Points on a hilly landscape, in no order, each with its height.
From any point a climber takes the steepest step (rise divided by distance) to one of its 2 nearest points. It stops when none of these is higher. Distance is the straight distance between rows; heights are no part of it.
(611) h=45.9: [153 141 108 103  87  83 176 103 117 160 113 137  94  86  80 161 145 104
 104 165 134 136  96]
(241) h=2.4: [125 100 118 140 189 112 125 169 125  76 166  98  99 147 119 143 114 150
 168 116  96 130 155]
(1770) h=49.0: [113  99 135 147  91  88 130  73 125 125  49 125 118 112 142 103 143  96
 158 106 159 172 106]
(24) h=48.9: [166 175 102 124  96 115 170  95 113 170 136 141 138 109 123 145 124 127
  59 121 150 129  96]
(774) h=19.0: [147 150 101 132  82 103 126  53 109  93 112 126 106  82 111 138 105 138
 136 114 130 152  96]
(1491) h=29.4: [113  97 154 150 146 163 107 146 130  39 156  80 145 147 150 100  85 141
 171 109 125 136 161]
(1868) h=71.0: [111  88 141  98 166 134 129 152 175 121 190 140 151 141  82 151 160 190
 141 108  64 164 120]
(1619) h=46.0: [121 121 114 138 165 114 143 196 108 179 104 149  81 142 108 173 152  74
 131 170 121  81 165]
(2371) h=36.6: [114 116 154 124 150 183 107 138 157  85 168 113 166 143 134 110 106 169
 126 116 107 131 133]
(514) h=52.6: [120 161  95 154 164 106 142 144  80 170  74 130  75 124 123 150 134  92
  90 132 121  68 125]
(1981) h=22.1: [159 130 123 111 119  95 179 105 145 174 155 150 153 113  93 151 162 139
  75 121 115 164  94]
(1558) h=15.2: [142 113 136 119 104 105 156 115 151 160 130 158 132 110 112 150 155 107
 134 169 123 152 127]
(905) h=25.3: [ 87  98 141 119 138  74 142 125 100 174  88  90  95 140 102 116 216 142
 138  70 113 148  68]
(898) h=42.0: [158 122  90 116 132  78 141  98 117 112 162 134  86  86  84 161 131 158
 142 143  94 142 127]
(1101) h=18.8: [134 129 133 139 149 160 109 148 148 115 130 139 147 133 134 138 113 126
 143 145 125 109 155]
(1524) h=31.1: [122 121 125 137 137  85 148 119 111 172  78 113 106 123 108 126 172 125
 105  97 115 136  92]
(1372) h=47.5: [136 170  86 142 112 122 122  95  81 103 109 130  73 102 150 143  84 109
 123 153 143  87 130]
(1002) h=26.1: [133  70 152  99 126 160 102 134 210 125 153 169 195 129  89 122 139 148
 140 135 130 128 141]
(1405) h=45.0: [134 117 132 128  57 118 134 104 127 133 102 154 108 129 164 133 117  72
 157 184 164 141 141]
(1720) h=1.0: [118  93 129 143 159 122 123 148 146  96 139 122 120 143 123 139 130 158
 168 107  94 146 133]
(1583) h=62.4: [ 86 134 134 154 183 160  97 176 117 107 101 108 121 165 148 122 116 146
 133  88 105  93 132]
(146) h=30.8: [125  98  93 146 120  61 131 123  98 122  72 112  54  95  85 145 143  95
 177 128 133 142 124]
(2273) h=29.3: [105 102 138 130 139  96 140 121 137 155  94 124 132 141 118 125 170 134
 128  87 107 161 102]
(2313) h=51.9: [106 166 134 159 178 189 112 145 103  97 122 101 130 152 166 110  85 150
  89 113 110  88 135]
(2210) h=77.0: [129 162 132 128 131 164 138 105 129 118 157 130 181 155 167 115 110 176
  68  74 134 152  85]
(1108) h=44.6: [122  98 171 107  72 126 145 113 170 151  90 164 170 133 123 120 155  68
 147 161 170 157 122]
(1164) h=69.6: [127 166 108 117 139 116 136 113 107 114 178 116 115 129 128 140 128 198
  70  73  99 152  58]
(138) h=49.4: [123 141 112 135  88  83 128  75  88 122  54 105  94 100  95 120 140 119
 130  79 134 153  75]
(31) h=11.4: [137 126 100 151 173 113 129 151 110 119 131 135  94 124 129 155 117 130
 138 142 106 100 149]
(1640) h=50.1: [110 154 127 148 124 133 120  97 108  84 112 106 115 134 176 110 102 168
 108  76 117 137  82]
(666) h=40.7: [ 96 120 129 161 152 115 121 139  93 177  33  92  89 142 136 114 176  78
 141 116 145 102 136]
(2342) h=44.5: [107 125 156 133 123 165 118  98 141  61 148 112 165 142 167  97  98 169
 127  97 115 167 105]
(1160) h=54.5: [117 108 158 124 117 160 101 143 181 163  90 142 194 154 113 111 142 110
 108  95 149 107 128]
(1831) h=10.3: [158 160  96 101  89 101 134  73 112 123 168 144 107  71 118 141 113 144
 122 175 123 136 125]
(1059) h=20.8: [151 137 136  91 145 152 140 120 175 155 199 158 206 139  99 139 146 170
  80 113 110 156 114]
(2090) h=13.1: [127 129 150 112  82 123 166 146 139 188  70 143 131 144 136 135 154  60
 116 180 166 128 111]
(652) h=17.3: [112  79 148 115 124 105 129 105 165 108 129 149 155 134 117 129 155 151
 157  93 100 186 106]
(501) h=19.6: [141 163 101 123  98  96 125  61  91  84 121 115 102  93  91 146 111 169
 125  84 105 158  72]
(1501) h=61.9: [156 155 124 105 101 134 146 121 133 164 156 165 127 125 140 151 133 109
 107 186 127 120 144]
(1252) h=50.2: [123 141  99 133 151  99 160 169  87 185  83 136  66 122 108 168 146  74
 100 168 124  75 135]
(819) h=51.5: [135 152 120 138 117 107 175 126  95 200  61 108 141 135 129 106 156 101
  76  98 170 121  88]
(349) h=57.1: [117 170  97 156 146 121 113 115  76 113  83 107  89 133 153 124 106 150
  92  79 115  91  91]
(261) h=23.7: [136  85 128 141 117  99 127 114 153 102 118 138 121 117 129 136 136 115
 187 132 128 167 148]
(45) h=69.2: [ 78 142 130 151 174 152 120 167 101  95 128 101 104 155 158 117 118 171
 116  83  93 112 107]
(438) h=16.1: [137  93 139 114 127 112 128  91 164  96 163 149 151 117 122 126 136 153
 165 126 107 182 125]
(1814) h=42.8: [139 158 151 115 142 180 120  99 131  85 189 117 169 114 162  90  92 168
 103 144 119 148 142]
(2329) h=61.6: [129  92 126 113 184 126 128 176 162 131 174 140 133 140  76 169 158 172
 141 126  63 137 145]
(881) h=28.8: [ 67 101 150 130 155 138 107 166 140 163  98 110 138 172 117 123 184 144
 145  59 100 125 109]
(1140) h=41.9: [143 110  99 118  84  78 144 128 104 132 121 138  59 107 112 167 128  81
 163 189 145 125 144]
(1990) h=34.9: [120 136 138 134 164 112 162 166 124 214  81 124 136 145  98 138 179 104
  86 117 118 105 120]
(1597) h=24.2: [131  95 156 111 125 142 121 123 187 136 135 156 186 137  99 132 144 122
 135 123 125 146 132]
(932) h=63.5: [141 182 120 128 153 171 127  93  85  85 191  96 132 108 161  93  80 173
  63 138 109 128 123]
(379) h=17.7: [150  94 126 115 110  97 134 138 152 120 167 152 115 116 116 150 140 109
 192 176 131 150 176]
(159) h=45.7: [119 135 112 162 151 131 110 126 110  87  98 112 106 135 167 119  94 134
 143 111 126 119 132]
(1584) h=51.7: [139 131 150 129 116 176  90 168 122  73 185  96 136 130 149  86  68 112
 162 176 169  90 202]
(1198) h=26.6: [138 169 115 131  98 157 115 120  99 107 136 138 101 134 194 118  81 104
 140 188 160  93 165]
(1367) h=59.2: [ 64 151 158 150 162 183 126 157 102  56 185  83 114 136 161 106 101 180
  92  88  90 132 102]
(1093) h=52.0: [103 144 123 153 117 116 112  99  95 111  74 107 115 140 168 102 126 146
 115  62 127 133  79]
(3) h=28.3: [117  83 143 129 146 192  87 167 183 107 128 120 166 143 119 111 106 144
 137 114 128  85 143]
(307) h=36.4: [ 97 126 141 123 172 169 110 172 154 136 140 121 155 165 114 137 132 169
 103  82  90 110 112]
(1089) h=32.4: [109  97 159  99 140 176 113 122 176  74 195 124 182 139 118 107 116 185
 132 111 102 159 121]
(1922) h=7.4: [145 119 129 125 193 147 120 180 123  88 205 102 123 133 108 133 105 152
 149 154 103 104 185]
(667) h=43.4: [122 154 138 150 140 158 124 152 139 176  92 141 148 152 135 142 134 103
  96 129 134  89 142]
(1258) h=60.7: [156 158 138 106  91 145 123  64 147 117 169 154 172 106 167 100 105 142
 120 157 147 160 132]
(1096) h=25.8: [121  84 116 151 128  81 120 116 129 102  91 117  94 119 124 131 140 128
 182  99 120 169 123]
(1082) h=35.9: [146 116 147 109 134 205  96 155 192 151 167 147 186 136 114 114 113 149
  82 145 142  74 139]
(953) h=51.8: [139 169 105 131  88 102 138  78  84 123 100 112 126 117 106 131 123 157
  83  50 131 150  54]
(305) h=48.5: [127  86 165 101  91 114 161 137 170 167 106 163 148 131  98 136 172  74
 154 179 150 159 125]
(582) h=35.6: [156 138  82 120  83  87 126  90  99  89 152 127  76  84 120 142  96 125
 181 167 139 133 143]
(29) h=42.9: [148 109 103 113  46  97 137 110 104 124 116 140  72 121 140 147 119  75
 169 198 156 145 143]
(1632) h=63.7: [161 188 118 127 112 153 130  67 118 112 165 126 147 103 178 105  89 157
  84 138 140 134 115]
(2345) h=56.0: [128 202  92 146 147 133 121 109  61 106 107 103  88 129 141 133  91 166
  61  73 115  89  76]
(1934) h=14.2: [152 115 130 114 148 143 116 163 153 122 186 142 138 123 107 145 124 135
 166 178 120 117 182]
(1307) h=36.3: [ 96 106 122 164 159 111 108 172 108 163  48 107  82 150 132 136 154  64
 168 135 155 104 169]
(1560) h=62.2: [153 171 119 107 100 144 120  72 120 103 174 132 138  90 173  98  88 151
 119 171 138 141 134]
(2027) h=31.0: [145 117 101 153 111  82 110 120 113  80 119 113  68 121 155 147  91  82
 192 151 172 121 164]
(2368) h=23.1: [ 61  90 155 133 131  97 121 120 116 155  85  99 109 156 132 110 220 134
 164  53 120 152  85]
(1912) h=9.8: [141 134 106 137 197 128 133 168 109 104 169 121  95 133 121 153 109 132
 146 155 107  88 175]
(1876) h=44.2: [148 125  96  99  84  78 168 118 102 156 123 139  69  93  75 174 142  93
 132 196 126 123 117]
(119) h=39.8: [139 108 122 138 126 115 124  93 128  56 153 111 116 111 154 113  99 158
 174 128 120 162 131]
(1026) h=10.9: [161 137 103  83  71  94 140  91 121 137 181 159 100  82 119 142 128 132
 148 194 120 152 143]
(2222) h=20.7: [143 138 140 119 137 159 121 130 160 134 160 151 161 125 129 137 122 140
 124 157 117 128 150]
(1528) h=60.6: [115 118 154 120 113 163 119 123 168 144 108 147 217 159 133 110 133 132
  97  79 153 133 109]
(139) h=49.7: [146 180 103 140  90 112 147  81 102 143 100 127 118 105 139 135 109 116
  84 117 152 117  96]
(2186) h=28.9: [128  74 153  89 139 181  98 140 200  99 187 139 189 129  97 109 119 173
 133 129 116 128 137]
(1040) h=40.9: [125 133 141 138 147 152 122 116 140  97 139 126 146 141 155 119 111 163
 120 109 105 143 115]
(1971) h=38.9: [144 164 135 121 122 175 148 164 147 202 130 157 188 154 128 148 133 104
  59 136 154  90 135]
(2209) h=31.6: [130 131 128 126 111 108 158 104 122 160 107 132 167 140 131 113 155 138
  83  59 143 161  81]
(1117) h=27.5: [112  83 138 112 133  67 164 113 120 175  78 102 110 125  80 114 206 125
 134  99 124 163  76]
(1130) h=6.7: [117 149 124 158 160 181 101 185 131 139 100 135 129 153 142 141  99  97
 129 150 138  56 168]
(238) h=47.7: [ 95 142 150 147 118 154 116  88 122  58 126 106 138 143 190  92  91 169
 122  77 126 158  83]
(396) h=2.9: [156 142 100 122 123  91 121 123  91  68 187 101  77 103 151 115  76 119
 175 172 153 115 176]
(2238) h=53.8: [107 147 118 141 122 105 130 110  86 159  84 100 111 140 143 114 160 146
  95  52 127 124  70]
(1529) h=41.0: [141 162 151 116  83 182 125 136 153 171 126 166 174 153 156 132 118  98
  90 160 164  98 141]
(1301) h=11.2: [121 111 154 113 139 136 150 191 163 209  92 148 144 142  77 150 172  78
 117 164 135  99 141]
(2311) h=48.7: [145 190  96 145  93 131 122  67  89 101 106 121 101  97 148 128  81 132
 104 129 145 106 105]
(857) h=27.1: [ 83 107 140 124 174 115 123 179 130 172 118 118 124 161  99 143 188 158
 127  75  78 124 109]
(458) h=18.5: [ 84 123 122 137 139  90 117 134 100 117 115 109  76 126 131 130 160 174
 141  57  95 140  68]
(722) h=13.7: [140 143 145 117  95 125 182 132 139 192  91 148 164 138 134 129 150  81
  92 148 168 134 107]
(1047) h=58.4: [ 99 101 151  94 150 148 129 158 183 139 174 145 184 158  91 139 157 183
 104  72  95 148  96]
(58) h=21.0: [ 67  72 157 126 128 102 112 132 141 132  92 119 136 153 125 108 189 139
 173  60 112 165 101]
(594) h=59.9: [156 147 119  97  93 136 109 146 104 117 187 146 105 131 164 112  88 120
 162 209 142 112 185]
(1823) h=34.3: [ 87 113 132 140 191 142 107 198 128 190  88 112 125 167  90 146 179 131
 117  91  91  79 137]
(502) h=41.5: [114 114 157 135  81 121 140  94 154 146  69 151 166 128 151 104 144  71
 138 134 175 153 113]
(260) h=46.4: [118 142 154 135 144 205 109 119 120  68 185  88 167 124 156  84  81 163
  95 130 110 134 152]
(783) h=30.9: [123  79 130 130 136  69 155 126 130 158  76 117 102 112  91 127 183 100
 152 131 122 162 110]
(1053) h=18.2: [137 124 108 146  87  86 127  80 114 107  83 128  92  90 121 135 120 109
 157 125 143 147 107]
(2394) h=44.8: [116 102 154 127  89 172 100 177 172 183  80 153 155 154 119 125 136  70
 122 158 166  75 145]
(456) h=9.9: [163 194  91 110  98 119 129  56  95 108 163 122 108  76 121 132  90 155
  97 145 129 129 105]
(1942) h=24.5: [124  99 150 107 109 103 155  97 157 134 140 160 203 149 113 121 165 147
 105  77 132 193  85]
(1518) h=55.5: [109  81 147 139 109 118 123 164 153 153  67 137 120 139 117 132 156  54
 185 156 168 138 158]
(2008) h=55.2: [118  74 166 109 125 117 144 145 176 171  88 149 166 130  79 126 184  87
 150 141 142 151 125]
(2010) h=32.3: [137 129 153 117 150 209  97 146 166 113 176 124 181 127 119 104 103 161
  94 145 122  94 149]
(1786) h=19.2: [157 103 134 106 121 114 116 126 155  91 194 134 133 109 125 120 115 138
 197 173 131 163 179]
(1545) h=4.7: [136  95 137 128 185 119 121 176 133  62 208  80 120 142 101 132 109 156
 172 131 100 130 181]
(743) h=42.3: [118 123 126 163 120 127 107  95 123  94  77 125 124 130 178 107 104 122
 153  98 141 142 116]
(994) h=52.2: [ 95 148 158 144 156 207 118 139 108  72 180  86 149 149 163  98  85 173
  79 109  99 119 124]
(1562) h=55.3: [127 178 142 145 162 215 115 136 117 101 147 106 161 145 166 103  79 143
  71 136 127  84 146]
(295) h=64.3: [159 156 113  77  70 134 136 125  98 179 160 168 110 146 151 143 121 107
  99 219 127 111 154]
(2366) h=48.2: [141 142 112 117 139  78 179 132 104 194  81 116  93 106  73 144 169 110
  86 131 126 119  83]
(1572) h=44.0: [147 122  94 115 128  68 149 105 105 129 127 129  79  86  50 166 153 150
 126 122  85 148  96]
(2262) h=28.1: [134 103 148 107 163 208  94 166 162 100 213 107 170 113 101  94  98 173
 100 152 109 100 165]
(1873) h=15.9: [143  89 123 124 126  79 148 108 147 129 141 146 111 107  96 146 158 136
 150 134  97 171 122]
(767) h=49.8: [ 89 109 146 123 151 128 124 155 154 114 153 127 137 147 127 130 146 180
 140  78  81 157  92]
(331) h=40.3: [118 134 137 142 170 153 116 168 142 155 107 131 147 156 123 142 136 140
 105 106 102  99 135]
(816) h=16.4: [143 113 140 102 131 134 126  81 153  83 191 137 164 106 139 105 119 173
 150 137 110 181 134]
(558) h=40.0: [152 174 138 103 110 182 128 144 145 179 166 169 175 145 138 141 122 122
  73 167 146  93 144]
(392) h=43.2: [107  88 141 133 129 123 123 109 137  43 153 105 123 132 150 107 105 169
 187  98 110 183 116]
(787) h=35.5: [136  79 140 130 133 183  85 181 178 102 153 123 154 136 113 114  98 130
 157 150 154  78 170]
(1009) h=37.2: [112 131 136 135 176 153 121 186 143 196  98 131 151 160  96 147 156 125
  87 105 110  81 139]
(2390) h=16.3: [146  89 120 116 108  81 158 136 144 150 148 153  94 101  97 163 157 100
 166 184 119 149 146]
(1866) h=67.6: [ 98  76 157 118 150 113 135 156 151 186  68 118 140 143  83 121 198  92
 159 124 137 136 130]
(1279) h=72.5: [119 173 127 127 137 153 143 112 111 101 187 107 140 139 162 121 110 198
  61  71 115 157  61]
(2244) h=18.9: [ 90  60 154 126 124 107 113 124 167 115  95 136 152 144 113 114 161 127
 181  87 117 181 119]
(972) h=37.6: [142 161 126 132 130 158 165 160 123 212 106 141 197 152 130 129 148 113
  49  92 160 111 117]
(1440) h=59.5: [146 153 127 126  95 133 132  95 133 136 134 157 132 115 165 133 117 108
 117 168 145 129 136]
(1783) h=42.7: [ 96 150 122 162 163 130 123 151  87 191  39 108 107 155 144 124 157  82
 108 115 148  72 139]
(1526) h=20.1: [149 154 103 112 106  98 138  70 112 101 161 124 120  99  95 146 131 188
  95  82 101 169  65]
(2052) h=62.3: [158 149 115  81  65 134 124 116 112 146 174 168 120 125 160 122 109 118
 139 214 135 130 166]
(262) h=33.8: [147 136  86 144 113  89 120  98  96  66 133 110  71  98 137 139  81 117
 179 140 151 116 149]
(80) h=72.0: [132 141 123 122 118 143 159 105 130 144 151 150 206 153 150 120 130 166
  66  55 150 174  80]
(500) h=25.9: [137 156 137 140 118 174 110 117 124  94 141 131 136 126 181 111  83 121
 144 166 149 108 161]
(568) h=37.4: [155 136 101 126 118 106 122  82 116  78 163 122 102  90 145 118  97 145
 159 157 130 143 141]
(2087) h=46.5: [108 107 119 153 103  83 116  83  97 117  51 104  89 118 131 104 145 113
 159  78 140 155  94]
(1902) h=53.9: [131 158 142 145 103 130 141 101 130 152  85 142 162 133 169 115 122  99
  96 112 159 132 114]
(1564) h=53.5: [133 114 133 128  68  86 147  61 134 127  74 138 130  99 129 109 134  90
 134 125 164 172  88]
(1248) h=24.3: [132 153 152 142 126 196 103 118 115  66 163  97 155 118 177  79  64 134
 132 156 146 119 175]
(38) h=17.0: [126  92 114 134 153  79 137 134 128 130 127 127  92 120  97 155 160 154
 144 104  78 157 111]
(1976) h=14.3: [149 140 136 123 103 121 166 107 150 171 127 155 161 119 130 139 146 107
  94 143 143 148 118]
(822) h=49.3: [105  90 151 134 125 163  95 166 174 175  68 136 170 147 107 118 146  90
 129 116 150  86 140]
(2198) h=17.9: [103 104 109 127 155  77 127 143 109 111 147 119  73 123  98 153 157 179
 142  79  71 148  81]
(2042) h=45.8: [141 135 101 133 125  94 147 124 112 147 121 143  83 102 115 164 132 110
 121 159 117 111 132]
(415) h=10.2: [145 124 142 111 143 189  98 171 145 100 198 121 154 119 116 106  94 142
 140 176 133  94 190]
(590) h=65.2: [153 190 103 130 138 146 133  81  99 105 162 108 124 110 155 119  92 176
  63 113 119 126  95]
(980) h=56.5: [146 129 133 124  72 105 139  58 141 116 111 152 140  98 148 123 121 110
 135 138 153 165 104]
(1707) h=19.3: [ 84  90 130 139 140  88 117 132 120 118 102 115  97 139 134 122 168 154
 172  67  95 160  93]
(269) h=8.5: [142 163 134 104 121 207  95 171 138 152 174 153 147 143 140 126  99 132
  99 196 142  63 172]
(1284) h=64.0: [111  79 154  94 146 117 133 134 181 139 166 156 174 146  81 146 172 170
 128  87  85 176 104]
(1275) h=37.1: [165 135  97  82 119  85 123 136 114 118 214 138  93  97 124 128 111 144
 173 198 123 144 176]
(1634) h=36.1: [107 115 153 138 103 122 124  89 135 141  65 131 178 153 162  87 147 108
 124  70 160 157 100]
(130) h=28.2: [125  75 106 156 124  56 120 126 121 111  78 102  70 114 111 133 148  96
 199 113 143 164 137]
(2299) h=48.8: [112 157 122 168 163 157 112 128  89  79 100 102 106 142 184 109  82 144
 110 109 120  96 124]
(773) h=46.2: [132 182 103 151 123 129 135 111  95 144  98 136  96 121 162 142 103 104
  91 146 141  80 123]
(583) h=21.4: [168 147  97 107 133  94 170  98 123 163 176 141 138 104  82 161 155 170
  60 110 104 160  89]
(1457) h=56.4: [134 139 143 141 113 147 122 105 150 130 101 149 161 134 158 122 114 113
 125 130 144 128 133]
(1822) h=68.5: [104  75 147 136 138 128 111 182 154 176  64 127 129 142  92 128 167  74
 170 134 149 119 157]
(322) h=58.7: [133 174 143 129 175 214 107 153 108 104 194 103 153 125 140  98  85 155
  68 159 106  92 170]
(1977) h=21.5: [146  85 138 136 124 121 111 128 160  78 150 128 140 128 129 126 111 119
 204 140 138 160 167]
(1065) h=48.0: [118 103 148 128  75 134 129 144 140 154  81 151 122 142 141 137 132  56
 159 180 159 133 149]
(2162) h=26.8: [111  88 154 116 115  87 152  97 150 144  96 140 167 136 114 110 177 125
 128  87 130 189  87]
(2190) h=12.2: [151 127 136  94 148 143 111 182 143 108 223 127 135 118 106 118 106 144
 166 189 120 115 200]
(1209) h=13.0: [124 129 105 165 163 111 121 167 105 126  93 130  84 139 136 149 117  92
 154 136 133  88 161]
(771) h=13.2: [140  77 153 102  98 112 137 100 184 122 150 176 173 113 101 141 157 116
 172 154 130 181 140]
(1568) h=32.5: [ 86  99 150 133 158 184  94 181 162 111 126 113 153 161 124 118 117 161
 126  85 105  99 122]
(1280) h=17.8: [154 123 147  98 124 149 114 112 157  91 196 139 166  97 130 100 112 155
 169 167 123 161 167]
(183) h=20.6: [160 143 102 103 132 106 145  81 130 129 185 138 126 102 101 147 143 184
  91 114  90 166  95]
(1471) h=36.9: [135 113 145 135 137 152 113 122 126  46 181  92 142 119 150  92  90 147
 168 141 126 153 172]
(1836) h=32.9: [112 112 131 130 165  94 148 153 111 193  79 108 112 144  98 131 197 120
 108 102 106 121 112]
(431) h=11.6: [153 130 127  99  96 123 130 101 148 134 176 163 138 102 137 134 129 133
 153 186 126 148 154]
(234) h=16.5: [140 120 122 141 143 127 122 155 136 113 147 137 118 130 126 147 116 116
 176 161 132 116 178]
(1114) h=9.0: [138 161 139 103 141 201 100 167 132 125 204 133 150 117 135 102  94 140
 110 199 131  84 182]
(1937) h=7.8: [133 157 135 130 141 192 107 176 143 162 131 153 143 148 134 148 108 111
 100 168 132  58 162]
(1656) h=32.7: [139 129  82 135 112  65 136 113  91 105 102 121  56  86  69 167 124 106
 164 129 124 130 123]
(132) h=44.3: [100 152 119 169 175 150 104 166 101 164  59 119 111 159 154 127 126  94
 108 114 130  64 151]
(1328) h=31.2: [ 84  85 139 135 163 143  93 186 149 160  94 113 136 168 100 128 161 135
 149  87 102  99 136]
(1943) h=40.1: [121 140 133 158  91 123 117  61 128 102  69 133 142 124 188  93 106 113
 132  93 159 149  98]
(2105) h=57.4: [143 156 134 111 119 151 107 157  98  86 199 111 114 121 168  93  74 114
 157 195 151 110 201]
(2043) h=14.9: [123 104 105 171 140  92 116 144 114 116  82 118  82 130 146 137 123  87
 176 123 147 125 155]
(800) h=22.4: [145 124 143 105 143 141 131 121 175 141 165 157 174 127 108 139 142 153
 116 131 104 151 131]
(202) h=46.1: [149 127 109 113 129  62 173 116 112 168 106 125  90  91  45 160 164 128
 104 130 106 141  83]
(1263) h=15.0: [123 105 140 164 155 154  90 178 145  72 117  95 126 157 142 125  88 105
 181 120 154  97 178]
(113) h=38.6: [148 158 141 107 145 191 115 153 168 162 175 154 175 138 119 138 118 141
  80 157 128  86 148]
(1439) h=44.1: [142 116 142 133 116 183  86 174 152  97 156 127 135 142 142 112  84 108
 171 169 167  81 188]
(965) h=12.3: [123 129 145 121 114 136 152 168 141 193  86 149 129 145 117 151 159  70
 114 178 144 108 138]
(2229) h=53.4: [ 70 123 156 113 158 145 123 178 169 130 177 127 151 151 110 137 164 193
 118  58  84 144  79]
(134) h=36.5: [135 165 127 140 156 140 161 166 123 215  99 133 156 152 123 141 151 116
  52 105 131  95 121]
(1428) h=46.6: [ 99 104 148 125 132 128 126 113 150  71 155 124 138 140 144 116 129 181
 156  83  96 177  93]
(1752) h=54.4: [ 85 108 126 162 182 147  85 190 118 115  80  97 115 170 141 123 127 125
 166  84 122  88 152]
(2158) h=67.2: [143 178  96 119 146 125 132  88  97  97 169 111 103 110 117 141 109 191
  76 101  97 133  79]
(890) h=33.3: [119 111 139 126  93  94 158  82 113 157  75 123 168 137 141  90 161 117
 105  63 169 172  73]
(1156) h=27.4: [131 141 122 146  82 152 107 135 107 105 107 138  96 148 191 131  85  75
 167 178 175 100 170]
(949) h=66.9: [137 140 142 120 121 149 144 108 155 147 139 153 207 144 137 125 132 141
  85  92 144 152 108]
(1237) h=47.4: [161 155 110  93  79 104 181 113 113 186 140 147 105 114 109 159 144 100
  80 187 135 120 108]
(2200) h=48.1: [133 146 113 138 123  98 157 124 113 170  85 134 101 114 121 145 140  97
 100 140 130 114 112]
(952) h=5.3: [132 143 112 150 175 151 112 188 103 120 127 134  92 154 148 153  92  91
 148 161 144  59 186]
(2179) h=47.8: [ 96 132 124 168 188 166  84 192 112 136  67 110 117 167 149 124 112 107
 138 103 129  58 166]
(499) h=15.5: [122 104 130 152 173 147 101 176 139 100 122 115 123 154 124 135 111 129
 168 122 120 100 167]
(479) h=3.5: [151 143 109 137 142 107 117 151  98  82 170 111  77 135 160 132  84 100
 176 174 156  95 185]
(2000) h=50.0: [131 150 114 131 120  89 165 118  93 189  56 104 100 111 102 120 159  93
  94 123 155 112  85]
(395) h=45.1: [135 171 125 143 130 143 139 132 119 161 109 149 131 132 156 146 119 110
  87 149 134  93 136]
(2195) h=54.3: [117 166  98 152 163 100 132 131  57 180  59 103  73 132 116 133 150 111
  76  88 120  70 101]
(426) h=4.2: [142 147 114 130 144 132 113 179  99  99 155 122  79 162 161 145  83  81
 173 181 164  68 198]
(981) h=28.7: [142 127 115 145 100 119 117 131 115 103 127 137  94 135 170 142 102  89
 183 174 160 119 171]
(897) h=61.5: [132 181 126 137 167 183 122 120  83  89 186 100 131 110 164  93  78 153
  80 164 114 100 159]
(995) h=40.2: [115  95 120 140 169  88 147 188 119 185  81 124  78 130  89 160 176  75
 151 162 127 114 152]
(1659) h=39.4: [ 96 109 149 146 115 122 106  90 138 102  77 126 150 147 168  95 130 127
 157  74 134 163 105]
(329) h=50.8: [147 169 108 129  79  87 153  72  90 135  77 115 114 100  92 130 129 120
 101  88 143 145  73]
(640) h=2.3: [165 135  86 111 134  63 124 122  97  78 198 103  64  91 112 141  95 128
 183 167 133 118 170]
(263) h=48.3: [169 176 107 110  96 125 190 121 110 199 146 152 139 120 131 152 138 112
  48 157 147 119 107]
(33) h=42.4: [129 123 156 115  75 188 104 157 171 166 115 168 163 152 132 128 117  86
 116 168 167  85 150]
(1742) h=21.1: [132  89 153 146 149 147  95 170 155  54 159  81 136 152 130 112  91 123
 189 122 148 115 183]
(1215) h=34.2: [156 144  78 112  99  78 133  90  86  98 147 124  66  74  73 173 111 120
 170 158 120 134 138]
(937) h=23.2: [139 106 140 106 128  98 160 100 161 145 161 160 177 130  98 141 167 154
 101 101 108 185 101]
(1401) h=39.5: [159 138  95 108 139  99 135 114 121 121 189 144 102  89 111 146 120 154
 144 173 107 134 153]
(1104) h=40.6: [137 138 145 125 126 165 117  93 120  59 182 104 149 101 165  80  85 159
 141 152 125 163 154]
(17) h=16.8: [121 116 108 161 104  94 115 110 107 111  61 121  83 110 148 128 113  83
 168 133 156 133 132]
(1843) h=55.6: [103 153 101 159 149 103 113 121  73 142  62 100  79 133 137 123 140 126
 101  75 116  91  94]
(404) h=35.1: [123  80 123 129 152  70 161 162 129 176  79 122  81 115  79 144 186  87
 163 157 125 147 129]
(164) h=64.5: [ 59 159 147 155 183 163 125 178  95  75 162  90  92 138 165 113 116 181
  97  71  92 111  83]
(1705) h=12.4: [149 107 148  91  87 115 135  85 169 121 182 173 167 103 125 123 142 129
 169 168 127 180 149]
(919) h=52.7: [133 171  97 139 104 103 147 100  71 158  81  99 123 128 120 117 136 140
  70  49 143 126  65]
(1842) h=58.6: [152 138 142 115  84 118 145  66 154 127 141 165 175 112 153 120 130 119
 110 133 154 170 114]
(2006) h=14.6: [137  67 141 114 111  77 152 102 167 128 124 153 139 102  97 137 169 110
 169 140 118 191 123]
(824) h=52.5: [138 167 124 148 101 132 166 116 103 185  77 130 163 137 165 114 128  96
  64  98 175 121 102]

Two climbers start at each pair of points below. Name the first point that both come to, or write -.
(438), (937) => -
(1922), (2010) => (558)
(1301), (1937) => -
(499), (1130) => (1101)

For each start below, name the point where the climber stops.
(1545) => (2210)
(396) => (2238)
(583) => (2210)
(1770) => (2210)
(1831) => (349)
(2262) => (2210)
